Points on a hilly landscape, in no order, each with its height.
A ball rolls from a point to the lowest of its 2 nearest points, and stops where none of them is lower. Distance is the straight distance between rows; heights are no part of it.
K_421: [141 112  91 109  75  95 154 100 104 103 130 147 123 135 112 112 139 122
 115 136 126 140]  height 343
K_8: [119 164 136 128 149 162 160 116 125 139 155 135 111 110 158 110 154 151
 103 150 145 123]  height 647
K_215: [118 161  87  95 133 126  91 129 123 145 174 116 104 121 106 128  81 134
 129 114 101  91]  height 604
K_549: [122 174 148 112 132  67 112 121 120 112 135 135 116 156  94 133 161 143
 130 136 115 126]  height 495
K_581: [150  95 160  97  93 167 163  61  93 148 126  66 131 111  58 173 160 109
 133 144 136 160]  height 521
K_790: [146 154 100 125 105 112 129 135 124 178 110  91 144 141 119 111 112 165
 137 140 123 117]  height 576
K_718: [133 117 113 129 173 138 109 138  82 104 174 125 121 105  78 134 128  90
 118 164 129 117]  height 391
K_568: [119 110 141 138 150 147 141 153 126  72 139 125 114 144 103 131 120 116
 114 148 152 136]  height 470
K_719: [153 124 217 169  81 112 115  65 134 125 101 169 103 107 170 169 149 113
 104 105 188  62]  height 582
K_158: [148 127  54  64  91 128 124 133 144 150  87  75 172 116  82 109  84  95
 109 174 119 128]  height 600
K_352: [117 177 150 160 147 129 154 170 148 165 113 118 154 155 131 121 111 175
 123 151 100 183]  height 596
K_797: [137  84 105 148 131 142 135 100  78 110 125 128 100 111 121 120 181  78
 161 139 160  83]  height 160
K_385: [163 134  96 129 144  87 116 151 166  99  95 157 154 166 160 152  93 172
 115  83 124 132]  height 345
K_37: [117 158 110 157 137  71 129 154  95 151 185 160 129 141 177 124 176 148
 141 154 124 107]  height 660
K_330: [124 143  99 155 147  79  93 180 137 117 155 145 140 173 182 144  95 138
 136 113 130 153]  height 261
K_686: [145 122 127 131 193 133 105 118 127 124 108 132  88 133 182 109 145  87
 149 110 144  94]  height 537
K_47: [124 157 119 151 164 105 128 182 116 174 158 114 158 132 127 122 134 157
 141 168 118 137]  height 619
K_116: [116 159 112 114 119 137 146 101 144 116  59 137 129 174  80 129  87 160
 104 125 118 152]  height 583
K_7: [146 127 111  71  71  96 147  94 130  86  85 125 160 131  85 153 162 123
 107 146 153 141]  height 244
K_252: [119 138 138 164 118 143 130  80 110 151 169 139 116 115 137 131 163 175
 133  99 137  94]  height 676
K_728: [135 125 170 153 126 123 156 170 159  68 106 165 115 154 144 125 100 163
 122 126 157 103]  height 522
K_746: [140 160 124 101 146 135 133 118 147 121  83 152  96 147 191 108 110 121
 112  99 115 126]  height 492
K_591: [122 144 154 111  69  68 135 109  94 127 106 164  93 159 128  96 153 125
 114 121 111 143]  height 422
K_949: [ 74 141 151 150 226 115  95 154 134 120 151 191  99 132 168 148 142 124
 149 105 130  98]  height 342
K_49: [ 81 144 117 110 181 139 102 186 130 149 202 148  89 106 151 121  71 138
 141 123  90 107]  height 645
K_772: [127  95  99 107 145 166 137 121 117 123 153 153 125  90  65  88 102 112
  99 143 132 108]  height 471
K_531: [108 124 212 141 110 128  89 119  97 130 188 113  87 113 118 133 137  88
 139 141 131 113]  height 339
K_801: [121 105 147 129 129 184 110 154 137 147 131  63 136 114  73 124  70 122
 129 138 111 173]  height 332
K_477: [133  84 116 117 129 115 108 116 125 116 134 122 130 107 112  95 143 156
 167  77 116  97]  height 457
K_403: [166 127 109 109 105 151 150  64 103 147  85 102 103 151 127 175 140 112
 127 111 141 161]  height 625
K_284: [128 134  98 123 144 135 132 137 137 135 101 104 209 133  22 159 107 142
  96 183 112 172]  height 252
K_226: [114 144 144 100 131  94  90 160 137 116 177  96 119 129 121 107 134 115
 132 131  99 140]  height 553
K_435: [ 66 140 181 175 193 119 133 107 116 180 198 191 104 101 200 139 200 104
 168  94 107 105]  height 581
K_102: [138 110  99 122 121 126 129 187 167 125  87 105 199 142 109 103  98 127
 124 150 113 188]  height 534
K_420: [ 78  91 159 185 137 108 122 124  82 103 167 176 107 113 154  94 194  77
 155 102 129  92]  height 493
K_584: [155 109  98 105 130 139 132 142 163  89 130 122 136 100 177 113 146 166
 139  79 141  78]  height 412
K_364: [108 104 105 154 146 130 124 171 109 123 136 165  99 130 185  91 120 109
 149 127 133 107]  height 578
K_411: [117 140 153 156 208 123 161 119 109 155 173 161 117  97 172 103 182 119
 134 133 110 123]  height 614
K_935: [143  86 127  89 106 118 108  87 156 125  71 149 146 128 122 114 121 140
 134  85 147 117]  height 502
K_178: [140 105 102 126 103 174 153  92  94 134 172  83 133 116 105 136 148 141
 132 125 121 160]  height 573
K_430: [118 128  57 132 135 171 148 182 135 104 100  68 174 129  81 109 101 108
 124 198  93 173]  height 577
K_326: [133 142  89 143 146 107 116 138 148 166 132 155 195 126  56 116  89 170
  93 152 112 144]  height 365
K_96: [175 107  74  61  79 126 158 123 148 137  49  63 141 126 120 131  91 111
 148 141 126 119]  height 568
K_833: [189 154  95 111 114  82 169 117 145 109 107 121 136 171 126 171  95 151
 121 116  95 142]  height 409
K_70: [134 149 142 146  95 106 120  71  97 135 133 112  86 162 148 170 161 112
 153  89 145 137]  height 661
K_41: [ 80 159 189 154 154 141  95 151  74 171 196 129  94 104 107 120 149  96
 117 182 124 132]  height 221
K_410: [157 135  99  95 118 152 182  93 148 125  55  75 140 138 118 161 140 159
 145 128 132 128]  height 594
K_587: [131 120 143 156  83  92 110 105  94  94 165 111  89 136 184 130 163  99
 166  96 126 100]  height 690
K_155: [ 97 153 140 135 167 145 108 162 167 103 133 177 118 128 219 135 154 162
 110 103 158 144]  height 138
K_74: [126 121 166 160 138 131 118 125  97 172 163 158 129 131 120  97 133  94
 109 150 127 170]  height 354
K_907: [175 126  55 124 114 116 142 173 191 130  55  97 216 157 113 137  59 138
 130 160 112 148]  height 496
K_696: [128 118 205 140 170 109 116 113 167  97 139 166 121 114 161 140 147 162
 137  58 131  98]  height 311
K_360: [110 113 208 224 152 111 131  85 111 165 192 172  88 102 166 155 172  78
 164  97 127  88]  height 549
K_72: [ 82 100 167 160 198 117 124 132 118 107 180 176 101  98 105 131 155  92
 153 109 114  80]  height 424
K_767: [103 146 116 146 148 140 156 166 115 136 121 129  87 149 145  75  80 129
 139 137  99 141]  height 617
K_251: [170 107 172 115 125 112 130 124 158  80 132 127  96 116 202 125 150 136
 153  73 132  72]  height 370
K_868: [102 134 203 160  48 137 101  75 119 143  98 157  82 116 140 134 175 108
 110 130 176  93]  height 615
K_708: [159 105 179 106 126 121 111  81 136 113 140 117 142 114 130 170 167  87
 122 109 160 105]  height 472
K_654: [129 125 128 113  89 151 133 175 176 120 144  88 143 123 126 115  44 143
 119 105  85 174]  height 248
K_505: [ 58 158 125 138 208 140 108 179 146 125 160 186 138 136 157 127 152 157
 110 141 149 149]  height 246
K_55: [113 112 159 121  68 138  83 122 104 143 134 106 104 145 110 138 111 102
 122 131 152 159]  height 435
K_774: [ 98 122 141  97 162 147 124 117 155 104  70 152 118 140  88 104 121 153
 123 107 125 119]  height 543
K_807: [162 101 129 151 145 136 170  75 107 153  74 157 122 114 136  93 157 115
 147 126 152  94]  height 267
K_239: [158 139 114  68  96 149 125 126 172  99  81 130 116 106 193 113 106 165
  94  92 123 118]  height 452
K_434: [ 99 151 103 133 136 119 100 188 163 130 150 122 138 161 154 128  50 138
 133 116  79 176]  height 145
K_616: [ 75 136 121 140 204 175 141 201 127 154 155 132  96 117 154  91 104 121
 144 128  88 151]  height 651
K_845: [137  84 147  95 109 183 149 133 100 157 113  63 160  89  28 140  93 111
 117 173 119 177]  height 407
K_167: [119 143 144 185 113  89 126 115 106 150 162 183 107 125 198 124 162 148
 157 116 148  62]  height 688
K_166: [133 189  48 119 131 131 117 154 177 152  87 128 201 139  98 132  74 155
  88 176 113 129]  height 443
K_254: [151  93 155 149  45 111 103  63 104 112 156 145  87 102 170 150 176  52
 124  78 156 105]  height 723
K_51: [ 67 142  97 142 128 146 102 151 125 134  69 135 135 179 117 102 119 140
 114 138 127 168]  height 629
K_963: [169 118  99 116  43 113 152 144 149 156  71  84 174 147 146 132  92 156
 136 138 134 155]  height 538
K_532: [142 165 103 117 120 176 160  97 131 145 129  68 140 123  78 167 130 171
 124 154 124 154]  height 610
K_62: [164 109  79 110 121 109 146 132 127  98 107 104 174 135  54 155 117 145
 130 163 147 125]  height 102
K_831: [117 104 135 136 173 129  95 143 166 106 160 155 139 125 188 131 141 138
 145  54 130 145]  height 233
K_203: [161 135 170 106  96  86  94  98 144 104  95 178 129 120 176 152 154  93
  98 116 166  90]  height 536
K_23: [134 135 177 154 108 117 165 136 146 129  90 133 125 164 146 128 114 196
 141 119 131 146]  height 556
K_293: [122 141  71  77 136 159 147 137 140 125 109 126 140 105 108  70  96 121
  96 161 108 137]  height 525
K_441: [119 148  59 140 121 105 151 152 115  92 142 165 141 154 122 119 107 152
 104 142 100 150]  height 427
K_290: [157  86 148  79  70 155 169 120 119 166  90  39 161 112  59 183 121 120
 132 168 154 172]  height 466
K_405: [164 109  87  82  86 157 129 146 132 144 145  63 164 119 115 156 110  95
  97 152 118 168]  height 641
K_220: [126 120 183 119 127 142 110  78 110 112 147  96 103 104  64 145 167 112
 145 130 146  90]  height 399
K_904: [134  92 127 157 142 177 113 110  73 127 163 112 124  83  94 139 172  83
 125 176 173 110]  height 283

For each start below, name the point where the ball stops.
K_49: K_62
K_364: K_155
K_868: K_41
K_532: K_434
K_405: K_434
K_51: K_155
K_116: K_155
